A landscape with many peaks, sampled at points; each row gives a point and its height.
A climber steps from a point to the highest of its 2 nearest points, and stops where none of them is higher. Distance is the straight distance between rows; heights are no part of it.
j624: [-19  14  30  48 -37  18 -14 -13  20  31 -21 -21  67  25 -18  81   1 -10
   3   9   5   5   6 -20 -10  27  12 -21  17  22 -33  14   7  17  25  -9]  height 55.0
j557: [ -1  -1  16 -26 -39  44   2  31  46  12   4 -33   2  20  13 -12  -1  -3
   2  29 -59 -10  26  18  -1  14  27  23  72 -15  -3  15 -15  12 -24 -33]  height 44.0
j594: [-22  16  21 -13  34  16  21  13 -33 -13  49  22  15 -14  -3  20  -7  31
   7  -9  20  18 -37 -37   7  16  35  53 -37   5   7  -9   1  -8  30 -10]  height 26.0
j458: [-11 -20  17  -3  55  11 -13  -1 -22 -65  -4 -13 -23  23  38  -8 -19  -1
  22  21 -21 -16  22 -35  16 -19   4  27 -10  -1  24  -6  19 -23  -5   7]  height 49.4
j292: [-17 -29 -28  35 -38 -41 -57   8 -10   0 -18   4   7   7  15  14  15 -18
  -2 -17 -39  23  22 -16  16 -10 -39 -14  33  23 -14  14  41   6  -4  -8]  height 54.6
j479: [  9   8  -3  38  69   4  52  16  -6 -14  19   7 -14 -21 -20  -9 -25  28
 -12 -20  17 -30  -5  39 -15  21   8  28  -4 -17  45  15 -16 -18   7 -18]  height 55.4
j294: [ -2 -18  48  50 -56  26 -30 -34  10  -1 -36  -4  61  22  13  82   5  -4
  -3  14   9  -1  26 -30 -31   2  10  30  31  18 -21   4   5 -11  12 -18]  height 59.2
j673: [  4  59  -8   3 -17   9  -1 -16 -47   6  10  10  11 -13  41   0 -28   2
 -27 -15  -7 -28   2 -31  11  13  41  58  17  -6 -14 -20  18 -10  -3 -34]  height 63.3
j999: [-40  -8   1 -36 -58  -2 -44  10 -13  -9  -7   4   5  25  31 -17 -15 -13
  -2  37 -31  17 -26 -15 -51  -3 -16  21  29   1   2 -41 -42 -13  -5 -11]  height 29.9
j816: [ -7 -13  -8  60  14 -11 -33 -25 -19 -16 -31 -18  30  23   5  32 -15  14
  27  13 -15  12   3 -57 -38   7 -13  -2  38  27 -10  -7  12 -36   0   2]  height 71.3
j32: [-25   3 -12 -55  17 -10 -25 -10 -63 -24  36   9  11 -13  -3   1 -14  12
 -10  10 -33  35 -12  -8 -16   3  -7  22 -12 -18 -22 -16  54  -9  23 -10]  height 22.0
j783: [-10  12  -7 -12  11   0   8   7 -18  26   6 -23  32  -1  13 -32   3 -15
 -26 -19  49 -11 -23  -1 -75   7  23 -40 -29 -27  -3  -6  36 -39  22  25]  height 7.9
j387: [-19  11  24 -40  31  25 -16 -23 -58  -6  20  17  12   8  14  13 -21   6
 -13  -7   8  26 -23 -50 -11  -7  18  25 -14  29   0 -19   8 -16  31 -28]  height 24.4
j988: [ 15  -2  -7 -25  27 -45 -17  -4  17 -68  11   2 -13  -8   2 -31  22  -5
 -16 -13  15  51 -15   0  65 -28 -53  23 -46 -17 -21   1  32  36  -2  13]  height 13.2
j542: [ 14 -22 -24  24  29 -27 -12  12   2 -59  11  12  12  -4  -7 -20  11 -23
 -25 -29  52  21 -21   2  35 -13 -14  15 -55   9   6  11  30   0   5  49]  height 15.4
j741: [ 31 -24 -56 -23  24 -35   6  -7 -11  28  11  11 -28 -34 -32 -16   9 -18
 -16 -24 -38 -10   5  70  -2  -3 -25 -16 -12 -14  -6  27  28  14  -7  15]  height 66.0
j414: [ 15 -35  37 -24   9  39  -1  20  21  -2   2  22 -35  15   7  -5 -21 -10
  17  -7 -14 -24  32  10  32 -24  24  21   9  23  24  36 -32  16 -19  10]  height 56.8
j608: [ 33   8  20  -6  42   4  16   6  50 -24  11  12   5 -10 -38   8 -27   2
   8  -9  -2 -21 -25   5  71 -18  -1 -26 -40  18  -5  23 -19  11  43  44]  height 64.4
j841: [-20  36 -17  28 -34 -33  -8 -13 -22  -2  -9  -4  20   6  -9  -1  18  10
   2   9  41   6 -16  -4   3  13  -7 -46 -16 -47 -60 -38  16  13  -3  -5]  height 26.2
j342: [-16   6  17   4  33   1   2   5  18 -44  24 -25  -9   2 -25  -8  20  -1
  -5  12 -20  19  -4  -7  17  -3 -25 -21 -27  21  30  22  32   2  23 -14]  height 45.9
j14: [ 36   9  16   3  29 -27  12   8  30 -27   0 -21 -12 -13 -47 -42 -29   2
  15  13   5 -29   5  15  41 -12 -23 -45 -18 -11 -32  -3 -13   2  35  51]  height 69.4
j530: [-18  30 -22  16 -41 -34   3  -3  21  26  -7 -24   1   2  17 -22  28 -31
 -25  27  32  10   0  17 -22   1 -12 -43  25 -21 -31 -18  -7   5 -22   3]  height 30.9
j352: [ 26  -7  29  -7  24   1  17 -21  -7 -20  10  12 -25   6  21  11 -11   8
  20 -13  40 -14  14  -7  72 -34   1  33 -54  10  28 -12 -28  21   3  31]  height 61.0
j468: [  6 -21 -12  33  16  -1 -17   5 -34  14 -36 -12   6  18  29  71 -22   9
   7  -9 -27   1   7 -14  -6  17  14  -1  19  15  16  -7  -3 -12  -4  16]  height 66.5
j43: [-10  47  -1  12 -20  30  20 -17 -32  -2   7  12   8  -1  64   1 -26   9
  -2 -13   3 -50 -10 -27   4  22  53  60 -46 -18  41 -13 -22 -14   2  -1]  height 66.7
j876: [  8  21  17 -15  -6  19  34  10  32 -44  48  30   3 -18 -48 -31  46  23
  37  10  19   7 -34  38  20  -7  -7 -40 -40 -33 -13  -1  -5  12  28  -3]  height 29.7
j277: [  5  -6  16 -22 -40  31  13  17  25   7  14   6 -21   0  17 -15  12  31
   3  39 -28   4  32 -12  48 -10  21  35  58 -20  -1  -2  -3  12 -34 -27]  height 48.8
j756: [ 12  17  10 -16  -7  -4  31 -16  18  13  13  11 -27 -28 -36 -24  34  34
  28  35  21  27 -14  -9  -1 -49 -20 -32  -4 -39 -47 -27 -13   5 -10 -30]  height 20.2
j300: [-15  17  -3 -35  -1 -20  14  -3  -4 -42  13   9 -22 -18 -18 -90  17 -25
  15  12 -36  53 -20  13  16  -9 -34 -19  35   0 -38 -15  20  -8 -32 -18]  height 7.8
j921: [ 12  35 -37 -14 -24 -13  33  -3  24  56  -3   0 -25   2 -31  18  13  23
  16   0 -10 -26 -29  53 -21  22  -5 -20  -1 -21   6  11 -40  17   7  21]  height 51.0
j64: [ -6 -16  17 -17 -54  19 -50 -19  10 -43 -21 -31  13  30  34  19 -25 -13
  34  14  10 -21   5 -46  -9  -1   2   0 -11   0 -20 -31 -14  -5  12  48]  height 72.2
j121: [ 28 -31 -33  33 -26 -15 -49   3 -42  18 -22  18  -2  12  40  53   4   8
  12  -1 -38  26  22 -24  36 -14   1   2  31  35  -9  22   6  -9  -7 -12]  height 60.6
j977: [-22 -18 -22 -18 -15  34 -17  14 -11   3  -3  19   6 -10  -5  43  -7  21
   9  15 -28   5 -10  -4  45  12 -11   5  -8  30 -12  15   8   5  20   3]  height 52.6
j654: [-14  16 -28 -48 -19 -11 -16  -7 -32  -7  -7  18 -20   2   8 -79   0 -50
 -19  14 -20  23   2  17  -1   7 -17 -32  26  20 -41 -21   8 -27 -19  -1]  height 5.1
j243: [  8   4 -15   4 -11  24 -10 -26  -1  38 -52 -45  33  35  16  64 -23  17
   9 -33 -13 -29   0  11  -8  59  42  -5  12  15  36  22 -14  -2   0  16]  height 61.1
j61: [-18 -13 -20 -13   8   0 -15   3  28 -44  16   7 -20 -17 -35   2  11  24
  17   5 -25  12 -10   7  52   3 -50  -7 -46   9   4  21  19   7  40  14]  height 49.2
j477: [ 28 -39 -22  11  19 -42 -37  26 -30 -27 -13   3 -13  25  38  -4 -10 -13
   1 -12  20  15  18   3  30 -30   8  18 -15   4  16   4   2  19 -47  31]  height 19.7
j613: [ 11  -1 -11   9  36  -3  26 -13  13  32  -8   5   7 -16 -37  -4  18  22
   7 -24  42 -14 -24   2 -56 -19   0 -64 -51   3  25   3 -15 -11  55  -6]  height 16.5
j367: [ -1 -11 -66  -7 -29 -14   8   2  11  40 -10  30 -28 -32 -20 -10  26  -8
  -4   7 -50  -2   6  48   7 -23 -38 -15  36  11 -22  -3   0   5 -23 -12]  height 57.5
j668: [ 22   3 -17  11  34   1  31  -1 -15   9  37  12 -13 -38 -45  17  16  25
  -2  -1   0  31  -9  15  10 -17   1  22  -4 -23  -8   6  10   4  -2  -6]  height 29.8
j726: [-17 -44 -11 -14 -37 -38 -44  24  26 -13   8  -1 -24  17   3 -15  11  11
  25  20 -10  60  -3  12  38 -15 -45  -4  -1 -24 -22  -9 -12  10 -20  32]  height 37.0
j833: [  6 -17 -12 -41   9 -11   5  -6 -28   0  -3  16 -25  13  32 -22  25 -28
 -35 -15 -30  -7  34  16   9  -9  -3   7 -42  11  46  11  23  11  -6 -11]  height 81.0
j629: [ -5   5 -29   6   1 -18  26  10  13 -26  41  10   5 -28 -62 -23  54  24
  19  -9   6   2 -33  54 -13   6 -18 -61 -27 -34   9  -2  15  -9  26 -22]  height 25.9
j330: [-12  23 -41   0 -43   7  24 -16  28  54  -5   0  -2 -22 -38  19  33  16
  10  25 -11   9  -9  56 -25  22 -38 -73  24 -21 -28  -7 -15   2  13 -28]  height 43.3
j80: [ 31 -20  31 -14  56  22   2 -19 -13 -63  24  -9 -23  19  47   2  -9  30
   9  16 -17  -6  23 -53  36 -15  13  69 -14  14  52  11  -4 -33   7 -25]  height 47.2
j356: [  8   8  -9  44  37  24  -5  19  19 -43  10 -15 -12  -2  26   4  12 -23
 -13 -30  49 -18  29   2  18   5  25  33   4  24  12  25  28  -9 -26  -4]  height 43.5
j421: [  1  -4 -41  -7 -19 -40 -18  28  30 -32   6  -2 -25   1   5 -43  13  21
  15  41 -44   6  -9  17  21 -15 -30   8  28 -14  11   2 -14   7  10  22]  height 41.4
j86: [  1 -35 -39 -10 -42 -14 -26  13 -19  -3 -28  31 -12   9   0 -30  16   4
  10  16 -64  14  18   8  48 -22 -48 -14  49  20 -39  -4  24  10 -15 -16]  height 50.7
j798: [ 10   2  36 -12 -58  33 -39 -19  -2  44 -22   2  38  17  12  26 -27 -24
 -25 -11 -17 -27   8 -12 -13   9  32   8  26  13  -3  -1 -27  21  21   0]  height 62.0
j428: [-14  22   4  -1 -68  11   5 -35  -6  49 -19   8  14  -6 -14  24   7 -10
 -30  29 -37  12 -11  48 -25  36 -38 -60  41 -33 -38 -60 -44   3   9 -49]  height 35.3
j579: [ 17  -7  -8  20  59   7  31  17 -19   3  36  37  -3 -17 -16  17   5  24
  -7 -21  11  23 -21  -5  27  -5  22  69 -40  -1   1  -6 -18   8   0  19]  height 27.7
j123: [ -7   8 -25  -5  -2 -11   3  25  12  19  23  15  12 -33  -9 -42 -16 -26
   2 -14   1  -6  -5  -5 -27  -1  14   6  47  29 -24  34   3 -11   1   9]  height 50.9
j307: [ 26 -10  -8  -7  -5 -10  -8   3 -25  20  -3 -42  -4  -4  14  40  -5  -2
   5   4  21 -26   9   1  10  19  22   2 -58 -30  26  19 -10  26  -9  41]  height 24.3
j159: [  6  27  22   3  -6  -4  57 -16  36   1  28  19 -10 -22 -29 -10  50  35
  -1  12  26  13  -5   2  15 -42 -13  25   7 -51 -45 -20 -17  41 -42 -29]  height 16.9
j37: [ -7  -2  42 -31  15  20  37  15  37   1  28   7  -8  10 -25  14 -15  33
  25  22  -3   3 -23  -7  31 -12 -10  -1 -27  -9  -1  -6 -28  31  20  28]  height 67.7
j60: [  6 -11 -25 -29   1 -14  -7  14 -18  51   0   6  29 -12  13 -30 -29   7
  -9 -10  30  -9 -34  -5 -51  13  25 -44 -48 -22  16  -3 -19 -29  24  46]  height 10.7
j181: [ -6 -27 -31 -26  16 -38 -28  12  11 -14  -7  -9 -21 -23   8 -42   5 -23
 -16 -10 -16  -5 -14  14 -46 -20 -45 -34 -42  24  41  14  -7 -25  19   6]  height 30.2
j602: [ 45 -31 -15 -26  30 -41 -12   2 -20  10 -10  10 -39  -7  -2   4   2 -19
 -26  -1 -13 -24  33  45   1 -35 -24  -2 -33 -14  32  19   2   5  -4  24]  height 73.9
j432: [  4  41  -1  32  19  17  27  -8  12 -38 -14   5  -5  15  41  -1  -9   3
   6  -9  19 -27 -20 -37  10 -22  34  50 -24  15  20 -22 -18 -14  -5   0]  height 69.5
j984: [ 23  24  34 -26  21  18  17  -4 -31   5  63 -10  -9 -19  12  21  -4  11
  -8   6  23 -14  32  -1  13  10  42  30 -18 -37 -12  -1   0  34  -9   1]  height 30.1
j107: [ -4  -4   8   2  61   2  31   1 -20 -42   3  -6 -22   0  -9   6 -32  36
   4  15 -21 -25  26  -1   0   5  -4  14 -14 -26  36  -7 -10 -18  -3   3]  height 52.1
j519: [-12  12  12  25 -30 -19  29 -24 -18  14 -15  22  17 -15  -8   5  28  10
 -15  22  18  23  14  12 -26   6 -22   8  86 -27 -49 -13  31 -11 -52 -62]  height 75.9
j592: [  9   3  12 -50  12  54  38  -3  13 -44  53  42 -13 -32 -28 -24  17  41
  18  -7  18 -35 -11  20  41  -7 -10  -4 -26 -11 -24  -9  14 -21  24 -17]  height 33.4
j194: [ -9 -21 -23 -44 -25 -12 -23  31  -6  20   7 -29   0  17  23  10 -15  -6
 -12  14 -21 -22  -4  61 -53  38   4   8   9 -15  56  23   6 -18   9  27]  height 40.4
j446: [ 19 -16   2 -11  47   0  17  22   0  26  13   9  25 -25 -13  -4 -11  37
  -9 -23  19 -10 -25  23 -34  -1  25 -12 -67  -9  39  26 -12 -19  50  45]  height 13.7
j242: [ -7   1  26  16  46  44  25  -5  -5  -8  14   9  -8 -36 -37  16  17  33
   8   8  34   5  31  -8  25 -14   2   5  34   2 -24  11  25 -32   0 -74]  height 35.2
j319: [-39  17  36  64 -55   7  -4 -29  -3 -11 -24  28  62   9  -6  35  -4  22
  -1  20  -4  -5   6 -30  -5   5 -10  55  65  20 -41 -15   4 -23  -5 -61]  height 64.1
j566: [-10   3  12  18   0  12  15   9   9  33   4  14  30  11  -4  13 -16 -18
   0 -14  34   0 -22 -11  40  21  34 -33 -64   2 -18   3 -22  27   1  40]  height 50.5
j179: [ -9  -5  20   2  30  21   4  11  18   6  -2  -3 -23 -21 -22   3   9  33
  22  28  25  13  15 -33 -34 -41  -8  12  30  17  -1  21   0 -18   6 -38]  height 37.7
j357: [ 33   3 -33  -7 -17   3  -1 -18  -5  68 -70 -47  26  25  31  28 -21  -6
  -9 -52  -5 -29  -6  17 -29  51  33 -21  -8  15  64  43   2   4 -18  58]  height 55.9
j502: [ 11  -3  43 -39  35  25  40   9  20 -11  11   5 -29  14 -28  30 -23   8
  12  14 -41 -23  -4  30  61   0   3  19 -61 -28  39  21 -55  48 -13  31]  height 74.1
j401: [ -9 -21  -8 -16 -16  15  -4  34  48 -48  11   3 -24 -39 -42 -46  24  17
  25  21 -26   8 -17  28  31 -10 -58   4   6   0   9   7   3  -8   9   5]  height 45.8
j324: [ 27  21  27  18  52 -41  16   7  17 -10  -8 -27  -7  -2 -46 -37 -14 -11
  13  21  -4  17   9 -12  -1 -17  -2 -28  32  -6 -25   1   1   8 -12  13]  height 76.2
j526: [  5  -7 -21  10 -11  21  -6  27  33  -6  18   9   2 -15  11  13  15 -10
   5 -17  12  -3  25  24  13 -10   9  28  27  46   9  49  25  -8  -6 -11]  height 46.5
j501: [ -3  37  -1  36  49  -9  -7  13  -4 -69 -15 -26  -2   6  -4 -33  24 -43
   0 -22  48 -14   3   0  -9   9   7   5   2  -3   9 -10  53 -28 -20  -6]  height 41.1
j572: [-27  -4  17  23 -31   4 -50 -28  -7 -37 -32   9  35  31  24   9 -18   1
  12  10  28  11 -16 -59 -33  -2 -16  -4  14   5 -32 -46  -1 -16  20  11]  height 76.4
j478: [-40 -24   9   4 -20   4 -30   8  -9 -36 -20  -3  17  29  22 -28 -15 -11
  15  34 -40  24  10 -14 -23  -1 -11  14  73  -6 -19 -41   3 -14 -44 -25]  height 29.5
j509: [ 24 -13 -10  39  11 -56 -10  14  27  12 -29 -33 -11  14  11 -13  -6 -17
  12  19  -1   6  20 -21 -53 -29  -1 -29  36   7  -6  17 -17  -3 -22  23]  height 68.5
j348: [-11 -12  12  12 -40  -3 -12   1  30  34 -22   0  -2  14  12  26  20   7
  12  20  16 -10  33  -8 -33 -40  -9  11  62  21  -8  31  -7   1 -16 -34]  height 41.7
j287: [ -7  36   3 -22 -57  21  25   6   8  59  33   2  11  -2 -11   8  10   4
 -28   1 -22  -4  -4  30 -31  19  14   1  42 -22   1  -7 -22  24   4 -40]  height 74.2
j525: [ 19 -43 -36 -18  28 -53 -26  25 -27 -29  17  10   1 -15   2 -37 -10   1
   4 -29  23  19  10  18  16 -16 -16  29 -34 -18 -16   6   9 -12 -13  66]  height 17.3
j232: [ 45   7   6  -9  59  16  58  -1  12  41  -1  -4 -37 -16 -37   2 -22  15
 -23 -31 -15 -50  22  54   1   8   5   5  33 -25  27  22 -17  10  -2 -13]  height 60.7
j829: [  6 -22  20 -50  -3   5  -3 -13   7 -19  13  17 -20  -6  13  14  10  24
   9  -5  62 -10   5  11  52 -10 -28 -22 -91  -5   0  -9  -4  13  35  23]  height 57.9
j832: [-27 -30   8 -30 -28  24 -42   9 -29  20 -17  -7 -13  22  29  33 -21   6
  -9  15 -47 -13  -5  23 -58  17   0   9  27 -11  49 -27 -21   8  -3  -6]  height 34.7
j522: [  3  33 -46   0  -7   0  61  -4   6  70   3   4   7  -1  -2  10  -1  13
 -15 -25 -28 -33 -43  43 -17  41  34 -11 -27 -27  40   8 -19  18   7  21]  height 56.9
j821: [-26 -21  14   2  12 -14 -21  17  26 -24 -12 -25 -19  31   0 -12  11  -8
  17  24 -17  35  -5 -20 -11   1 -32 -27 -19 -22   9 -16 -12  12 -18  10]  height 41.3
j546: [-35  16  16   5 -55  10  -7 -18 -32  14 -20   0   6  17  -2  29   5   0
  -9  19  15  -5  -4   2 -13  32  -9 -45  -7 -34 -23 -74 -19  20   9 -27]  height 29.6
j643: [-22   2  28  28 -14  20 -27   2  24  -6  -1 -32  45  27   3  34  -8 -37
 -11   0 -14  28  -3 -29  -2  37  15 -27 -16  25 -28   7  26  19  20  20]  height 50.8
j345: [ 11  19  14  52  18 -43  11   4  52  -5  -4  -5  16 -11 -28 -22   0  -7
   2   9  17  13  -4 -30  25 -40  -3  -1   6  18 -37   8 -10  28 -21  18]  height 70.0
j264: [ -6   9  -1 -42 -19 -22 -52   0 -37 -17 -10   0  -4  11   7 -42 -12 -23
  14  11  15  42 -13  -8 -13 -10 -13 -20  29 -14 -68 -50 -11 -24 -35   3]  height 2.4
j291: [-20  16   6   0 -58  14  40 -32  -8  62  14  43  15  -8 -26  21  24  23
 -13  -5  11  20  10  49 -52  25  -8   4  79 -21 -46 -28  -3  12 -17 -48]  height 85.6
j326: [ 54 -27   5  45  43 -26 -20  15  30  -7 -33 -33 -12   0  -8  -2 -21 -18
  -6 -19  24 -12  -7  -5 -22 -43   8   9   8  28  24  30 -13 -12   1  51]  height 62.3
j75: [-21  -2 -17  15  23  -7   0   6  -7   3 -27  14 -25   7  23 -15  14 -20
 -35 -16   1  -7   8 -11 -19 -26  -3  -2 -13   7  27 -16  12   7 -14 -20]  height 87.1
j180: [  0  -7  -3 -24   8 -31  -9  -2  22 -51   2  25 -11  17  11 -69  -1 -25
  -3   2   4  50 -16 -17  41 -33 -42  13  13  15 -14   7  30  17 -26  -3]  height 10.8
j846: [  4 -12  33  12  10  20 -30 -12  50 -30  -1 -62  11  23  22  16 -13 -35
  18  12 -37  16  14 -49   3  13   1 -14 -10  20  -8  27  18  15  10  40]  height 47.0
j425: [-25 -14 -46 -38   2 -23   4   7 -13  14  -9  -9 -32   1  14 -21   7 -25
 -20  10 -22 -12  -2  58 -39  25 -30 -39 -26 -21  41  -6  -4 -34  15  16]  height 34.8
j143: [-14  38 -16  37  19  10  26  -7 -23  10  14 -18  24  -2 -12  16  -8   6
 -24 -18  -2   6   0 -25 -16  39  21 -10   7   5  11   2  31  -5  23 -31]  height 76.3
j556: [ 46 -18  -1  24   4 -33  -7   9 -25   7 -25 -14 -11  13  43  27  -5 -28
   0 -20  34 -19  31 -28  16 -15  25  16 -36  -9  36  10 -21  39 -44  56]  height 21.9
j664: [-14 -20   8 -29 -10   3 -27   5  14   1  19  -1  11  27  13  -2 -11 -19
  -1 -16  34   7 -13  -1  36  17 -14 -17 -80  11 -12 -14  -9  20  20  54]  height 54.5
j353: [ 17  -6 -30 -31 -34 -11 -22   1 -15  60 -40 -49   8  28  45   3  -9 -21
 -13 -15 -31 -27   7  41 -52  54   9 -33  12 -29  48  14 -28  -1 -15  35]  height 47.9
j533: [  1 -14   8  33 -38   3  -6  -1  31  -3 -11 -34  19  31  37  10 -13 -11
  -5   3 -53   2  20   5 -47  24  21  31  87   7  14  21  -4   3 -35 -23]  height 38.2
j652: [-29   4  48  24 -18  -6   4 -20 -53 -10 -25  19  47  -7 -41   3  13  29
   0  34  -9  39  15 -33 -13  12 -23  43  85  11 -57 -24  39 -26 -43 -75]  height 69.2
j211: [ 21  16   9  22  17  24  13  10  12  23 -11  -7  26  -2  -2  23  -9 -25
 -16 -33  33  -2 -13 -11  37  13  60  -4 -63  26  18  35   6  -1  33  33]  height 51.1
j892: [ 15 -41  33 -34  -5  52   6   8 -12   1   1  11 -34  28  30   2 -10  19
  17  18 -48 -19  54 -17  59 -22  13  23  23  17  18  -5  -8  17 -24 -23]  height 53.0
j57: [  8  19  22  -1  26  55  31 -11 -24   9  38  10 -18 -19 -17  45   6  28
  -5  -6  -6  -4  28   8  36  17  37  34   2 -21  -5   6 -10  -7   6 -41]  height 32.6
j399: [ -9  -5  -8  -6  53  18  22   8  -5 -49  12  33 -17 -45 -48 -34   1  20
  20 -18  11 -33 -12  31  21 -12 -29 -16 -15  27 -10  -5   6 -37  26   7]  height 35.9
j271: [-31 -13 -28   2  -8 -41 -39   5  27  -9 -13  -2  -7  -6   6 -51  19 -32
  -5 -21  30  30 -27   0 -26 -13 -40 -54 -57   8  -4  -4  -6 -20  14  15]  height 26.7
j88: [-27  19 -28  19  -9   9  19  -3 -12  18 -21   4  -2  10  21  -8  -1 -12
 -46  -4   1 -23  -4   7 -42  35  12  -3  20   2  33 -32  31  -8  12 -18]  height 81.5
j499: [  1  17  14  -6 -13 -28 -14 -14 -20  -5  -8 -16  -7 -21 -36  -5  20  40
  27  29  24  39 -10 -27  -2 -12 -40 -43  -5 -38 -77 -32  10  -9  -1 -20]  height 23.1
j552: [ 49  -2  -8  61  49 -11   6  -5  26  18 -41 -26  -2   0 -29  27   4 -13
 -13 -32  30  -2   1   6 -23 -18  24   9   8  27  68  43   1   1  12  16]  height 58.3
j703: [-21  28 -14 -20 -16   4  -4   7  -6  -4  41  -1  12 -22  -2 -46  -7   7
   8 -10   4  -9 -27  -7 -35  10  19  24  39   4 -26  -6  17 -27  18 -38]  height 55.2
j221: [-32  15   5  18   7  -8  -8 -11  13 -41 -21   2  19  19  26  -9  -6   9
  25  -1  39  16 -28 -53   7 -24  -3   5 -13  17 -18 -18  19 -20  -1   7]  height 72.6
j975: [  2   3  21  -1   0  40  25 -14 -31  15  -6  17 -22   9  29  31 -20 -10
  31  -5  30 -39   5 -23  39  21  44  35 -48   6  46 -15 -53   9 -23  13]  height 63.8
j874: [  1  -9  54  -8 -60  43 -23 -36   6   7  -9 -19  22  36  38  46 -32 -22
  13   8  13 -25   5 -50  17   5  22  10 -25  17   7 -25 -18  32  -5  32]  height 68.4
j372: [ -1  12  23 -24 -34 -11  -4   7  -6  12  33 -27  -1  -2  20  13   1 -11
  -2  14  14  14   8 -12   3  -1   7  13 -16 -23  -7   5  14  32  -3  11]  height 27.2
j753: [  5  19 -10  -4   7 -33 -17   7  13 -12   6  24  -4 -33 -37 -75  33  -9
  12  -7  51  23 -51  -6 -23 -20 -32 -47 -33   6 -18   3  -4 -26  18 -16]  height 23.3
j188: [-16  22  17  13 -17  18  12  -8  -9   3   5   4  -8  -6  35 -19 -14   0
 -14  -7 -10  -5   9 -31 -19  -5  20  65  62  -5 -32 -10  14  -3 -12 -72]  height 59.6
j873: [-28 -24 -14  33 -20 -13  -9   8   0 -12 -13 -16  -3  29   3  -1  -2 -16
   7  13 -10   3  23  16 -33  31   0  -6  90  -7  -1  -9   8  -6 -47 -14]  height 33.5
j177: [ 55 -25  30  -6  -5  25  -3 -15 -44  35  19  -1  -4   6  60  27 -20 -17
   8 -26 -19 -33  44 -32   5  19  70  65 -24  24  63  30 -28   9  -9  10]  height 66.4
j645: [ -3 -23 -25 -45  35 -21 -30   0 -58  -5  18  30 -17 -21   0 -15  -4   8
  10 -24  15  24   2 -17   6 -19  -3  11   9   7 -32 -23  29 -18  -5  10]  height 19.8
j574: [ 23  12 -29  50  29  21  16  14  16  24 -14  -8  33 -27 -21  17   3  -7
 -20 -54  34  -2 -13  16  -6  23  27 -20 -11  34  18  49  13 -21  25  24]  height 54.2
j985: [  3  19  -7   2  51 -24  11  13  -1 -63  -7  17 -13 -33 -23 -60  -2 -38
  -8 -18   6 -24 -10  32  26   3 -16  -6   1   9   8  16  38 -17   3  13]  height 38.4
j231: [-25  15 -14  26  19 -19   9   0  17  16  -4  -7   8 -20 -34 -34  25  -9
  15 -12  34  -1 -18   1 -59   2 -25 -79  -6  31  13  19  -8 -30  38 -25]  height 19.5
j774: [-20  29   7 -11 -37  27  31 -11  15  48  14 -19  15  18  14  30 -10 -10
 -20  -5 -12 -26 -16  25 -18  47  42  10 -17 -19  59   7  -6  46 -16 -25]  height 64.3
j230: [-31  29  14  45  26  12  59 -29  11  34   0  22  13   2 -27  47  15  14
 -19   0 -26  15   5 -18  -1  24  18 -12  -4   7   3   5   6  15  13 -55]  height 71.7
j655: [  5   2   7 -14 -83  -9 -17  -4  31  24 -21  -6  -1  -3  12 -10  28 -11
  -4  48  -3  16  28   0  -2 -31 -28 -21  45   0 -47 -12 -21  -3 -11 -27]  height 36.6
j928: [ 10   9  21  32  48  11  52 -14  27  22 -11   8 -31  -8 -44  33  12  -7
 -24 -14 -14 -23  11  17  10  -9  10  -9 -17  15  14  12 -17  30   5 -17]  height 66.6
j229: [ 36 -39  19 -27  29  10 -29  16 -20  21  23   5  10  18  30   0 -35 -13
 -11 -15  -8  -8  19 -13   2 -17  48  40  -4  47  32  19   1   4  -8  22]  height 61.7
j713: [-27  -3  -2  -9 -43  16 -24  -9 -24  36  -3  23  28  16   1  28 -20 -15
 -14  -2 -25  -1  -7 -13   3  -6   6   3  10  28 -32 -23  -1   4  13  -3]  height 56.5

Call two points neighbours if one is among the 2 nearest of the other. Go from one point of each pair to the other, from neighbour to neighbour, staying as high as possible. Name the lowest point that can't be avoided.
j177, j572 | j975
j291, j348 | j841
j572, j75 | j86
j324, j502 | j608

For each start below, name the point where the climber stops.
j613 | j572
j756 | j291
j999 | j572
j478 | j177
j664 | j572
